Each row is a point on a landscape with many peaks, with its height.
A climber steps from a point to the highest of its 2 nearest points, and stops where none of them is higher. Distance is the straight distance between rows; heights are no part of it.
Bimeb: [172 151 148 134 161 159 115 167 129 119 132 163 169 139 149 133 126 149
 132  68 114 100 117 155  92 104 153 149  87 123 159 132 163]  height 660
fidet: [116 129 106 134 117  99 146 156 154 132 108 150 116 133 152  59 119 134
 150 109 155 101 109 113 167 171 135 150 187 149 127 103 111]  height 431
vike: [ 66 128 120 162 151  79  85 141 142 123 129  85 126  92 125 101 139 180
  56 127 113 127  87  79 116 166 114 127  95  28 105 119 129]  height 77
legab: [123 140 164 148 143 120  94 134 132 132 123 130 141  94 126 129 167 185
 122  84  86 102 142 170  92 127 129  86  71  79 131 130 135]  height 624
bev: [150  78  63  93 112 127 151 123 136 130 136 155 128 153 188 103 131 116
 117 143 156 116  83  99 136 124  71 129 181 197 142  83 134]  height 567
Buba: [111  81 110 118 112 102 107 114  98 128 168  95 137 165 142 109 146 115
 134 125 150 149 120  77  81 100  95  97 148 171  86 104 156]  height 643
Romes: [169 139 148 138 136 204 206 144 173 125 122 179 141 163 116 194  98 122
 106 163 165 104 125 167 170 159 128 195 132  95 141 176 142]  height 709
tob: [101 165 149 145 119 124  68 100 111  76 172  98 144 112  97 111 140 142
 156  84 111 112 208 113  92  75 137 119 127  65 114 116 158]  height 313
lomir: [136 178 130 162 161 142 128 159 105 129  72 142 134 105 110 150 109 112
  78 143  78 133 105 149 110 169  91 146  93  90 130 114  92]  height 679
ziz: [155 181 135 147 145 140 164 145 134 133  62 167 138 114 107 161 110 138
 143 151 116 118 142 180 139 190 123 142 100  86 146 158 114]  height 508
paru: [126 131 127 113 114  98 114 145 147 153 116 188 114 133 140  94 125 204
 159 116 137  72 143 154 127 162 163 109 105  86 135 181 159]  height 577
bama: [105  40 141 141 131  57  87 124 143 170 117  67 105  94 141 105 116 152
 148 144 128 130 106  73 140 157 117 125 154 149  42 128  82]  height 66
figo: [115 125 119 120  87 154 140 104 112  82 161 115 115 154 116  98 136 125
 129 103 119 151 175 127 130  75 151 138 160 158 134 115 159]  height 363
nas: [138 174  97 118 165 112 136 153 123 147  92 190 115 168 101 106 117 128
 136 135 178 117 126 125 167 126 124 122 175  97 134 121 125]  height 498
Buso: [141 175 136 127 138 110 150 139 143 160  68 163 119 124 113 152  97 133
 190 154 131 112 157 184 163 200 158 127 114 100 152 157 106]  height 525
gise: [109  75 134 150  93 115 131 105 128 138 141 118  93 143 133  94 142 155
 174 111 131 121 158 126 143 159 126 111 149 183  89 128 124]  height 485
keti: [134  80 104 123 119  73 160 120 134 117 102  80 136 121  98 160 136 123
 132 189 143 170 131 148 179 148 115  98 151 168  95 124 122]  height 166
vur: [ 92 151 127 138 123  94  96 127 107 107 150 113 159 131 103  95 148 113
 108 121 127 131  97  73  87 126 140  91 110  73 143 111 155]  height 408
Ral: [ 96  81 118 131 111  98  96 105 125 174 127 103  98 105 148 115 134 133
 145 143 115 146  95 101  84 139  73 102 158 169  49 101  64]  height 47
roked: [ 91 142 132 118 133  90  61 103  89  98 154  79 150 113  65 139 143 114
 107 147 105 166 161  79  82  82 109  83 105  63  98 121 151]  height 364
lig: [118 147 112 116 108 156 113  93  96  89 186 116 149 136 117 106 112  78
 148 120 125 146 154  60  91  46 141 103 132 145 159  98 152]  height 637
Gud: [101 114 176 156 137  90  96 150 130 174 127  86 120  63 148 103 147 126
 118  97  84 129  86 117 108 165 149 142 134  96  77  92  82]  height 263
Vize: [137  78  91  91 126  75 174 127 139 115 107 113 144 137 109 152 137 144
 119 191 174 150 131 142 174 151 110  97 145 138 128 156 157]  height 172
tafe: [ 87 158 139 134  93 162 105  71  96  92 153 123 107 127 136  69 150 125
 131 107 106 119 151 109  88  63 134 104 125 109 162 125 107]  height 517
tizo: [134 146 142 142 152 149 102 127  85 102 173 116 153 142  82 165 145 112
 139 108 121 149 182 153  84  73 148 125 105 111 115 126 175]  height 453
tov: [141 136 152 107 112 141 118 132 134 111 144 144 163 135 132 105 142 182
 146  88 125  97 153 146 104 125 163 128 114 116 130 167 202]  height 409
bodal: [ 79 104 138 154 158  51  77 151 136 161 140 112 101  99 143 103 139 185
  80 120 129 119  92  78 130 169 127 129 108  48 104 133 104]  height 83
dusi: [134  75 105 118 118  95 133 130 172 152 130  91 127 129 137 126 124  79
 134 129 117 138  89 108 183 144  96 117 161 216  90  69 126]  height 630
daded: [ 74 105 155 113 130  72  45 114 102 131 170  76 128  95 106 120 143 141
  91 132 109 151 123  52  83  86 108  99 119  72  78 124 125]  height 379
vik: [122 129 103 102 131 104 106 103 120 198 106 162  94 138 139 152 109 109
 164 168 138 139  76 111 104 163  71  91 127 162 101 115  60]  height 199
Teger: [136 141 194 153 139 110  81 153 114 154 119  97 118  66 127 144 139 107
 115  79  48 158 149 156 106 120 118 141 129 132  61 118  90]  height 128
mavu: [126 146 105  83  98 132 169 103 115  88 133 119 173 146  99 133 121 117
 115 191 178 155 136 102 118 101 157  96 136  80 167 175 168]  height 336
mun: [107 166 132  98  90 159 139  97 106  79 140 123 161 122  81 113 117 135
 124 148 136 138 165  94 114 107 157 122 125  95 165 170 191]  height 329
pob: [148 142 158 155 156 140 111 174 104 133 137 126 150 130 136 120 150 130
 120  74 106 111 120 132  78 122 155 145 110 131 107 117 161]  height 625
gata: [152  60  76 101 101 147 164  84 167 143 128 125 105 125 151 169 125 126
 136 152 137 135 108 127 154 137  42  96 157 227 122  92 127]  height 486
mede: [125 193 112 130 183  98 105 157 130 181  87 185  84 143 104 115 106 116
 154 142 159 118 110 126 163 129 113  98 155  96 127  98  65]  height 522
zub: [154 112 131 139 124 127 164 134 131 127 128 134 111 166 118 146 124 100
 133 114 115 141 116 145 171 140 144 143 141 194 138 109 141]  height 476
Zomu: [105 119 124 100 126 104 113  94  80  91 142  96 142 139  90 144 152 104
 134 174 144 168 152 110  86  70 120  68 112  96 116 127 144]  height 352
Nem: [163 147  72 119 157 136 146 155 117  96 138 124 166 152 128 127 117  94
  82 139 150 145  90 105 130  99 140 162 141 148 147 104 184]  height 536
pofoz: [147 123 147 146 121 136 153 153 120 132 112 149 116 156 154 109 129 132
 156  89 106 118 129 145 148 133 157 153 126 169 136 115 132]  height 496
zod: [101  83 174 155 117  92 100 123 126 162 144 126  95 112 151  94 150 185
 166  97 134  97 135 106  99 162 144 107 114 121  92 133  98]  height 107
Sevem: [111 200 117 141 141 120 106 143 133 112 105 169 118 122 118  82 133 165
 110 122 147  87 111 125 131 168 127 127 118  42 144 129 139]  height 61
vesi: [142  97 132 104  86 134 159 146 158 151 145 170  97 156 128 109 131 140
 153  99 143  97 138 142 195 167 157 132 159 174 138 159 166]  height 635
Refu: [103  87 184 156 125 100  95 135 105 142 148 102 103 121 126 114 162 151
 149  85 111 121 157 131  88 116 122 116 133 134  56 115 106]  height 115
dosav: [153 121 114 135 157 122 190 141 150 115  98 106 162 129  94 202 129 106
  96 181 153 162  99 156 155 155 101 149 134 128 119 139 126]  height 579
vefaz: [121 144  90 118  99 123 142 108 180 159 106 142  98 139 146 101  81 111
 185 144 147 115 135 120 216 190 130 151 180 194 158 125  96]  height 638
rari: [133 146 171 165 155 202  98 138  99 126 139 129 162 106 104 201 130 126
  92 155 105 129 169 156  59 144  76 160  91 140  98 138 149]  height 306
Limin: [ 98 111 118 122 101 121  98  87 111 110 185  94 149 148 131  87 133 106
 142 118 148 137 150  56  72  84 115  89 156 132 116  95 154]  height 681
sopot: [142 125 152  95  89 169 126 129 134 103 145 132 133 121 160  89 148 179
 155  72 109 105 173 166 123  71 159 142 137 168 138 152 138]  height 386
Kazam: [100  99 140 156 109 109 104 112 148 198 130 106  91  94 168 104 132 134
 153 129 129 127  77  79  93 191 103 123 145 137  64 100  46]  height 40
Kibig: [110 196 152 146 142 171 116 110 106  94 140 143 145 111 110 133 130 131
 110 111  89 107 135 144 108 103 139  87  53  51 189 154 151]  height 432
Varo: [103  64 114 102 107  71  94  96 154 174 112  74 112  79 161 120 106 126
 166 159 119 139 100  92 131 161  74 112 164 185  51 119  74]  height 55
suno: [117 187 138 128 105 148 103  92 106  60 151 107 154 112  66 123 116 110
 144 124 118 145 200 107 103  72 149 108 121  73 138 127 167]  height 322
mekas: [124 195 117 154 174 100 105 175 119 152  71 137 126  96 120 118 109 107
  85 113 103 123  71 130 128 153 102 151 133  89 105  84  86]  height 634
fitan: [114 136  99 103  83 150 156 103 149 152 108 169  74 148 141 111  94 126
 171 141 132 130 140 124 176 171 134 155 163 197 166 151  85]  height 672
zit: [ 83  89 151 160 127  97  97 135 126 166 134  81 101  76 161  73 137 109
  95 135 102 139  78 125  82 125 139 126 145  95  82  72  57]  height 248
niti: [165 113 108 164 146 162 189 122 166  79 136  87 139 134  99 202 120 108
  60 158 141 174 145 160 175 106 134 159 145 153 142 121 158]  height 331
gepu: [111 107 145 123  78 170 131 116 123 100 167 127 112 131 162  73 151 152
 146  78 126 114 164 127 115  86 152 157 162 168 125 122 140]  height 374
Bor: [156 179 153 122 135 236 156 132 123 108 134 183 179 147 126 174 107 127
 110 168 141  87 135 141  90 116 129 170  78  72 184 182 167]  height 764
keko: [107 121 106  87 106  97 131  89  94 103 132 119 146 152 101 106 132 125
 136 183 162 157 143  85 106  98 133  67 129  94 153 153 148]  height 343
ren: [158 120 122 151 116 191 175 120 172  81 162 112 117 130  72 199 131 124
  59 137 148 144 162 164 175 104 158 163 144 148 142 150 166]  height 338
buve: [123 142 142 171 161 208 127 114 107  86 153 109 169 129  87 209 135 108
  91 176 141 150 175 150  83 115  81 170 108 128 109 143 155]  height 314
kif: [132 155 126  92 117 202 177 116 120  69 151 116 163 137  98 161  94 103
  89 155 153 169 158 117 138  68 172 175 116 109 179 185 163]  height 810
Ter: [166 141 149 118 131 177 143 122 120  92 102 139 150 120 118 152 131 160
 134 106  93 123 192 206 132  67 151 144 103 130 147 171 152]  height 477
sivi: [153 129 138 111 120 165 144 124 107 152 137 207  92 198 146 121 108 120
 160 106 138 114 109 122 133 109 144 137 110 162 167 151 105]  height 523
bir: [170 134 134 157 167 232 149 122 142  84 171 130 149 142 130 204  98 122
  96 130 150 164 177 138 126  68 167 204  92 130 172 170 188]  height 750
kige: [110 165 136 161 130 111 129 113 128 166  84 124  96 106 168 102 108 106
 171 101  82 124 126 141 130 154 143 134 112 152 144  94  49]  height 406
popi: [114 150 164 174 144 106 116 136 136 146  93 111 108  77 163  95 146 135
 144  85  71 110 138 173 112 146 148 118 101 112 128 100  63]  height 385
pilo: [ 81  63 159 164 142  57  88 130 121 168 150  88 102 105 142 102 153 185
  92 113 145 107 116  47 115 157 153 121 118  66  88 130 104]  height 89
dorud: [107 180 104 140 142 103 118 119 128 165  73 135  91 130 146 121  92  79
 167 149 108 131 106 122 144 162 123 126 134 157 142  96  40]  height 426
Vora: [146 105  92  96 158 100 150 134 106 118  99 131 135 138 150 155 126  89
 122 173 151 159  75 138 135  74 108 123 122 159 149  90 111]  height 538
sef: [152 113  63  89 150 101 131 157 114 105 130 126 167 140 151 124 139  84
  95 147 160 140  87 116 134 107 103 126 156 161 142  85 197]  height 513
Rinu: [ 88  89 176 169 134 100  99 112 135 125 163  90 117  77 170  79 182 192
 120  98 130 106 131 112  96 126 163 129 111  48 138 101 108]  height 487
delok: [152 124 116 137 165 126 121 160 103 121 140  93 143 126  87 181 128  96
  91 136 108 186 127 142 118  98 123 150 133 164  75 119 163]  height 419
Pomov: [ 97 128 164 144 125 103  91 128 127 141 146 134 116 124 133  92 162 179
 126  86 108 102 116 134  94 141 141  83  72  70 145 138 133]  height 597
Dore: [135 114 113 109  95 172 149 110  99 134 157 169 114 198 139 117 122 111
 135 134 147 140 119 102 120  96 126 137 142 165 165 151 138]  height 505
Mov: [126 106 121 128 119  86 152 110 140 151  97 112 117 137 103 159 126 112
 180 174 135 162 134 153 175 174 134  97 121 166 109 146 105]  height 159
Kada: [120 108  81  89  59 175 159  98 116 126 155 156  95 166 143  91 125 137
 124 134 144 139 125  98 125 120 107 123 167 179 148 155 119]  height 490
Bamam: [136 134 192 144 141 108  98 141 134 167  90  92 136  71 142 147 137 113
 181  62  50 140 179 170 130 139 119 127 119 145  75 105  91]  height 137
lize: [ 95 150 118 139 133  79 109 130 101 135 110 137 105 123 111 105 147 125
 114 149 108 148  94 119 111 143 127  93 101  95 131 120  88]  height 224
rus: [137 158 135 138 141 113 135 152 161 141  92 145 137 121 139  98 108 129
 171  91 128  91 131 133 188 192 144 170 161 142 122 109 119]  height 446
gapet: [158  98 142 110  96 165 159 142 143 146 164 179 108 171 124 148 121 117
 129  96 125 118 140 163 177 108 170 150 129 171 161 171 178]  height 673
Lon: [122 132 168 149 136  78 109 155 173 180  98 127 117  77 172  97 134 171
 204 100 148  70 132 132 145 204 155 133 138 107 118 109  89]  height 79
madon: [147 132 127 133 144 139 159 137 158 125  93  85 166 108  82 201 109 103
  92 183 110 162 105 141 158 189  73 166 137 154  89 122 137]  height 555
fufad: [154 123 104 171 164 187 167 121 130  70 138  91 154 131  99 206 120  97
  75 167 134 183 151 155 117  84 109 175 116 132 119 117 151]  height 323
vukun: [140 126 121  78 115 179 182 137 130 104 145 126 117 155 112 137 108 110
  71 139 146 164 135 129 186  76 175 183 136 146 187 174 142]  height 851
natab: [128 104 114 113  83 159 140 112 136 104 175 110  99 150 117 117 144 118
  90 101 128 143 173 140 185  79 153 147 165 194 150 124 164]  height 354
Megul: [110 100  90 122  69 145 143  97 124 124 143 138 110 152 165  54 129 142
 123 132 146 119 112  91 111 134 111 127 180 170 127 123 113]  height 475
sesa: [126 117 146  96  81 148 115 118 121  98 172 132 154 133 117 102 140 164
 144  98 130 123 200 133 130 121 159 132 141 129 128 169 221]  height 418
vemoz: [148 149 139  99 111 186 116 111 130  89 172 138 166 119  93 149 126 148
 156 102 132 127 221 152 108  75 151 146 119 111 147 165 214]  height 430
rokib: [125  81  71  76 123  95 119 129 119 134 126 136 154 135 188 105 143 111
 134 155 158 104  77  98 106 114  61 107 161 162 127  77 137]  height 557
mib: [118 109  92 128 105 119 135  86 120 163 110 152  90 153 133 133 115 143
 167 164 150 131 109 115 104 166  84  86 132 176 109 134  83]  height 191
lovef: [111 114 172 143 108 127 113 113 136 105 143 110 128  87 165  71 178 192
 143  80 127  95 157 138  87  97 159 130 127  89 134 110 132]  height 463
Saso: [172 158 152 145 151 206 185 141 131 109 109 181 153 156 120 193 105 119
 112 158 148 101 123 172 115 136 127 179 105  74 152 177 135]  height 735
fudap: [150 134  69  55 141  94 145 146 117 106 122 160 161 151 146 110 144 105
 123 164 189 118 100 104 148 105  88 111 171 127 162 111 160]  height 489
Nafef: [147 149  82  84 138 105 154 155 121 114 104 166 143 162  96 115 121 122
 115 168 189 131 109 129 158 138 115 119 171  98 144 141 148]  height 481
Dube: [156  88 105  86 150 105 208 146 193 130 130 139 130 173 144 196 112  89
 108 170 207 138  95 147 195 105 127 122 158 127 169 147 102]  height 628
duze: [128 148 162 141 142 101 118 157 167 144 110 150 128  83 174  83 147 188
 158  80 131  70 115 161 126 167 153 120 118  90 155 113  95]  height 71
vip: [112  81 140 135 121 108 124 126 163 173 136  84 123 120 140 122 127  75
 175 105 101 132  96  92 177 172 110 136 170 202  74  89 102]  height 570
dab: [104 163 135 155 136 101 109 152 134 143 107 162  95 110 140  64 136 162
 137  94 137  84 105 135 129 168 148 128 132  86 138 116  98]  height 65
vepep: [ 79  61 161 158 139  66  87 133 136 189 136 114  82 100 164 104 139 190
 147 117 144 102 113  85 117 192 144 118 122 107  88 133  70]  height 99
Mev: [101 108 116 113  82 128 139 132 130 119 146 137 107 136 180  40 135 160
 136 110 158  97 128  84 134 169 151 147 183 143 135 137 113]  height 455
Kodap: [137 117 132 112  96 114 143 150 127 144 118 177 123 159 117  99 128 153
 153 117 136  94 141 147 158 176 158 120 139 134 121 171 175]  height 606
livim: [107 178 108 130 156  94 109 138 115 180 104 190  72 149 120 121 116 109
 137 134 137 115  77 125 135 142  91  88 114 101 151 106  52]  height 551
bivem: [166 146 140  92 118 167 157 158 131 129 109 191 128 138 130 130 116 154
 134 118 122 113 130 174 151 105 176 164 104 115 175 191 145]  height 738
did: [110 189 136 141 125 149 108 114  97 103 136 130 147 128  85 112 138 127
 103 121 115 119 120 107 103 137 141 101  72  58 159 145 167]  height 422
tibi: [144 158  92 131 162  93 116 171 116 128  89 128 153 120 116 109 117 116
  88 136 136 117  73 112 122 149 103 146 156 106  98  84 131]  height 594
vefal: [ 97 148  97 123  89 143 112 110 129 154 136 191  66 148 158  76 113 173
 148 125 164  97 119 106 108 165 128 117 147 132 155 150  78]  height 611
Fomo: [150 208 149 143 155 223 105 125 113  99 144 165 190 123 117 160  99 119
  98 141 121  96 133 114  75 127 122 148  62  90 194 146 179]  height 731
Mifov: [153 137 174 160 153 142 107 148 113 121 111 114 152 101 118 156 151 155
 135  87  71 122 173 198  94 126 117 119  96 126  97 129 136]  height 590
neron: [ 95 171  86 150 125 117 102 115 130 172 128 179  71 146 155  92 127 139
 142 127 150  96  85 108 107 161  97  86 128 107 151 103  51]  height 580
Vediz: [121 145 154 157 132 124  76 129 102  75 141 107 122 103 127 111 157 150
 149  77 100 101 213 179  92  79 117 130 130  82 102  97 125]  height 304
terum: [144 112 102  92 160 102 198 148 150 133  97 138 145 150 124 191 128 100
 123 189 192 153  88 156 159 129 121 115 140 116 143 152 100]  height 604
dofoz: [126 165 126  56  99 175 143 140 101 138 125 182 113 150 126 107 107 118
 122 135 142 111 127 130 152  95 174 161 105  94 183 199 127]  height 774
kab: [115 121 127 113 136  68 106 137 103 150 107 113 116 123 107 126 141 121
 117 155 114 159  99 124 114 141 116  99 125 133  89 134 102]  height 217
kem: [ 98 147 122 114  93 169 130  68  86 103 144 146  88 149 119 114 130 106
 141 165 130 136 138 119 105  72 140  88 113 126 174 150  85]  height 497
Sib: [ 99 136 144 168 139 106  95 124 123 112 121  98 150 102 127  94 147 198
  87 120 129 107 121  91  99 179 128 137 105  54 100 112 152]  height 73
sido: [167 142 154 134 134 159 161 133 128 113  87 158 144 118 116 160 125 160
 143 140 100 116 156 193 120 149 142 132  90 113 132 163 143]  height 494
zofu: [148 117  90 111 139 119 164 116 122 144  96 152 104 154 139 149 104  94
 152 166 142 156  88 129 150 111 103 122 133 174 163 111  73]  height 509
zemab: [134 135 117 135 137 153 129 100  78  79 148 104 131 154 114 148 129  74
 121 143 130 161 150 121 107  36 141 124 120 136 147 114 140]  height 602
luk: [115 149 121  60  91 187 155 122  98 121 147 140 111 158 129 102 114 113
 105 132 133 148 144 106 159  71 177 168 128 146 177 173 130]  height 812
viz: [169 121 171 141 157 126 123 159 141 153 103 143 138 133 167 125 131 143
 181  64  88 101 123 168 122 129 153 136 112 160 135 114 107]  height 524
Zusi: [129 123 152 163 127 106 140 156 157 129  90  99 142  89 138 110 124 142
 157  97 100 112 130 137 148 188 147 153 142 148  87 108 126]  height 474
Guv: [114 128 177 167 161 124 101 161 133 148 141  95 129  70 145 114 164 143
  84  73  88 109 106 132  75 133 138 143 106  72  92  98 116]  height 278
Dofo: [101  77 141 140 131  54 103 149 161 166 107  81 126  98 144  98 108 139
 177 120 140 120 107  77 176 216 129 138 148 138  67 125  94]  height 78
tir: [181 111 159  97 116 168 182 155 168 145 126 172 133 142 124 175 110 142
 133 125 121 108 143 201 177 112 165 167 110 137 162 192 173]  height 706
Rotov: [158 177 139 135 150 184 102 116 102  65 131 132 155 112 114 149 129 141
 133  94  96 110 209 183  93  57 130 122  97  87 152 141 150]  height 461
lak: [ 77 138 118 151 134  83  94 140 136 162 118 116  90  98 160  75 130 128
 102 134 112 124  70 120 109 143 120 104 133 104 123  82  59]  height 235
Gaf: [116 134 131 107 137  72  96 135 105 198 101 143  95 118 123 147 119  95
 137 144 105 153  82 125 114 152 108  95 120 150 104 129  53]  height 209
gimog: [116 122 167 144 127 102 126 123 134 154 100  92 120  97 118 149 129 112
 195 103  73 140 187 168 165 158 123 125 120 174  91 119  89]  height 145
Tol: [122  87  71  85  97  99 147  85 123 132 125 145 105 157 147 118 128 142
 149 190 181 143 125 107 121 141  84  77 155 173 138 148 117]  height 184
Bedin: [117 173 115 113 105 136 127 122 129 159 101 201  68 137 148 102  92 134
 177 137 150 107 135 139 145 157 151 132 140 148 173 150  72]  height 639
gipug: [113  89 154 154 135  66 100 151 159 188 120 110  96  85 164  99 120 168
 186 107 153  90 127  88 155 220 152 134 137 117  89 121  81]  height 88
zeped: [170 194 149 135 163 192 109 148 117 106 122 176 168 131 140 135 114 155
 105  95 106  77 112 142  90 104 135 146  65  82 192 148 161]  height 695
fef: [145 163 135 153 164 154 153 143  92 113  79 117 146 110 103 178 126 103
  75 173 110 158 108 157 102 139 101 151  91 100 130 136  94]  height 712
Nuvi: [ 87 150 146 128 107 126 108 109 114 138 153 162  98 149 142  75 149 146
 147 102 136  93 111 119  91 130 148  90  97  93 169 141 121]  height 568
telab: [ 88 118 127 123 132  83  81 142 101 136 161  86 146 121 116  92 153 127
  93 131 126 149  97  65  79 123 128 103 128  98  90 110 148]  height 395
fof: [104 142  97 126 123  90 113 110 152 185  92  92 124 118 158 126 102  80
 187 151 109 140 105 105 163 178 106 133 146 175 116 102  62]  height 449
kaza: [109  76 130 156  97 122 130 109 165 174 142 100  95 131 144 116 121 123
 192 107 134 122 126  95 159 194  95 114 161 202  71 113 101]  height 520
bemak: [147 107 126 138 116 165 158 114 144  87 163 111 116 137  93 169 132 130
  96 111 119 146 191 176 178  92 157 160 149 163 142 140 178]  height 344
serud: [160  74 106 132 124 123 159 104 156 130 143 121 105 155 112 170 125  81
 112 148 127 165 108 130 195 103 124 122 149 209 150  93 131]  height 460
ger: [165 154 181 141 165 117 120 164 134 155  81 130 165  96 142 142 129 147
 154  76  66 114 137 186 111 145 120 119  90 135 130 133 110]  height 558
tazur: [149 124 149  98 108 138 113 132 149 100 134 124 169 106 144  97 143 207
 155  86 121  93 176 178  99  88 144 107 132 122 122 161 159]  height 398
ridu: [164 132 148  95 122 219 185 138 159  96 145 145 134 137 125 176 105 139
  67 128 139 150 148 165 173  96 170 204 113 114 174 197 157]  height 811
dif: [124  83 142 145 123 101 127 136 122 127 153 101 121 152 102 142 152 127
 145 111 124 148 156 135 135 133 133 111 137 172  76 127 161]  height 462
pevo: [101 114 130 136  97 137 131  85  82 128 137 148  92 164 111 124 144 123
 160 149 132 139 149 142 112 104 134  89 118 146 132 139 100]  height 482
leput: [131  70  76  61  97  96 171 111 134 113 137 137 136 152 142 140 147 119
 123 200 195 143 124 129 167 127 102  79 163 154 165 157 150]  height 178
vevu: [133 157 101 141 142 124 117 161 100 110 126 130 153 149 140  89 120  98
 100 110 129 122  84  96 103 110 141 152 142 119 137  91 151]  height 560
feduv: [171  94 102 118 110 150 178 100 143 132 136 159  91 175 142 151 107 103
 132 155 155 159  98 116 175 103 118 142 151 201 177 125  97]  height 484
mosu: [162  88 100 133 163 116 154 146 136 124 152 107 142 149 109 191 134  79
  91 139 130 177 118 136 156  95 133 138 133 184 123 102 171]  height 436
vomuk: [141 144 144 131 130  93 126 139 150 155  78 165 133 102 126 126 114 190
 176 126 112  88 155 187 133 191 147 102  92  95 128 167 129]  height 550
sitez: [156  68  78  83 129  92 148 141 168 141 125 137 119 126 171 131 130 102
 118 159 161 106  96 118 197 149  69  96 185 202 143  74 151]  height 622
nom: [147 162 117 144 156 167 163 124 102  75 102 111 161 136  98 167 118 101
  83 173 131 144 106 139  99 111 122 138  94  88 152 151 122]  height 741
Dap: [179  96 128 123 145 134 198 137 211 134 142 139 123 165 113 211 102  96
  72 149 180 142  94 136 208 124 158 130 148 123 162 143 126]  height 655
vem: [141 154 142 133 132 157  97 126 113  88 163 128 178 129  88 161 144 162
 153 100 124 117 220 149  92  94 128 136 124 101 102 143 210]  height 440
sot: [140 117  91 117 135 114 149  97 158 170  92 128 113 145 152 156  99  75
 169 162 121 151  88 121 170 142  86 135 150 201 134  87  66]  height 480
balum: [ 73 141 131 162 110 132 109  93 115 115 162 106 109 119 148  57 154 123
 116 107 108 119 111  99  83  95 148 107 115  82 156  84 102]  height 539
Zalo: [145 142  83  92 129 119 182 142 163 147 105 181 100 161 117 131  94 119
 144 165 188 129 128 142 215 138 126 143 193 135 157 148 105]  height 572
Sidav: [112 132 143 144 112 110 135  93 148 162 100 108 107 122 132 145 117  99
 200 141  90 155 167 152 164 175 137 116 122 178 127 128  83]  height 152
Pegur: [130 145 147 120 113 156 118 117  99 136 155 181 114 169 143  96 133 125
 157  84 117 103 110 121  84  98 155 117 103 126 172 142 127]  height 548
zaru: [121 132 152 139 121 145 128 107  81 106 141 138 114 155  99 139 150 122
 151 122 116 130 178 157 111  88 156 102 107 106 126 154 143]  height 466
delil: [120 129 120 155 132  65 114 142 138 132  73  77 139  86 119 102 119 141
 127 137 103 130 120 116 146 198 122 149 137 119  60 119 116]  height 504
Leked: [118 121 175 155 141 111  70 159  95 130 149  91 121  98 108 137 160 130
 128  75  86 133 171 155  82 105 120 138 127 110  38 122 121]  height 121
voni: [151 148 100 110 122 118 169 142 175 142 102 159 114 146 110 134  94  98
 145 137 150 123 129 128 249 162 144 155 178 166 164 122 120]  height 598
sato: [122  63 101  76 119  80  94 139 108 152 143 102 149 129 169 104 153 123
 119 144 152 125  93  73  86 116  83  93 148 159  87 101 148]  height 601
mes: [163 115 118 138 157 177 214 142 181 104 143 140 146 182 115 214 107 107
  73 158 183 144 103 145 165 136 134 160 138 106 143 166 157]  height 682
Gel: [ 79 124 155 167 124 109  93 109 136  93 172  72 132  88 143  76 158 149
 108 102 109 114 137  86  84 108 156 125 120  43 124  87 137]  height 512
Vufa: [125  53 105 113 112 110 114 110 159 163 137  85 124 111 158 145 123  84
 133 141 108 138  94 122 140 110  59 118 171 222  55  64 116]  height 569
Sak: [140 114  94 106 173 129 148 125  87  93 134 100 157 135 130 175 139  71
 103 170 154 179 111 140 105  49 126 122 108 135 143 118 135]  height 571
bepeg: [109 168 159 159 148 140  79 153 109 132 138 111 142  97 110 132 152 142
  72 100  85 122  98 125  80 159 113 132  79  75  97 129 142]  height 290
pov: [147 183 150 153 156 187  96 119 104  86 141 121 151  94 125 146 130 141
 103  92  64 101 174 182  91  75 108  93  55  64 180 140 137]  height 447
ludis: [144 181 142 129 132 187 155 118  88  67 132 145 157 134 104 148 112 106
  97 142 123 141 135 128 113  89 164 147  91  79 177 179 160]  height 777
Tiv: [ 90 137 167 151 132 113  91 119 155 116 153 109 161 102 123  99 145 198
 102  91 122 101 120  60 103 162 134 112  73  23 145 122 176]  height 68
vanun: [143 142 124 140 138 119 136 142 132 126  80  93 153 110  88 151 116 125
 118 158 109 149 117 138 146 189 100 154 126 136  75 116 139]  height 532
vaz: [123 120  99 117 138  87  88 146 105 121 157  67 183 111 122 115 138 112
  92 142 136 157 111  74  70 114 118 116 144 125  72 106 196]  height 394
fube: [151 164 116 122 136 166 119 144 100  99 136 159 138 162 141 101 107 113
 108  98 133 124 111 101 129  98 170 173 116 127 176 141 165]  height 534
Kat: [126 143 108 145 153 134 107 153  95 111 144  88 169 119  86 158 135 111
  95 138 123 168 129 110  78 121 114 143 126 133  73 122 192]  height 407
Duz: [129 170 152 156 146 180  95 141  94 118 125 127 161 108  96 170 134 133
  79 134  94 131 140 140  57 141  90 133  69  98 108 132 157]  height 298
Gigam: [193 121 143 145 144 195 177 146 172  93 161 141 125 161 130 203  94 122
  67 139 154 164 146 142 173  93 177 203 103 121 183 175 169]  height 784
lalan: [144  54  80 117 107 142 133  90 147 131 147 115 119 132 159 140 128 106
 121 132 118 131 105 121 129  88  57  97 159 219  98  65 131]  height 521
lik: [151  75  89  89 140  89 130 130 171 153 115 102 141  97 156 152 126  75
 115 143 118 126  76 128 204 131  85 123 158 217 120  50 143]  height 702

For each start below, name the point where the climber stops.
gimog -> balum
mun -> vukun
vike -> balum
lize -> balum
fidet -> legab
pov -> vukun
Kodap -> vukun
Nafef -> fitan
vanun -> Bor
niti -> balum
tibi -> vukun

Two climbers start at each pair of points below. Name the first point that both come to, or write never.
tob and tov -> never
Sevem and rus -> never
Bamam and Vediz -> never
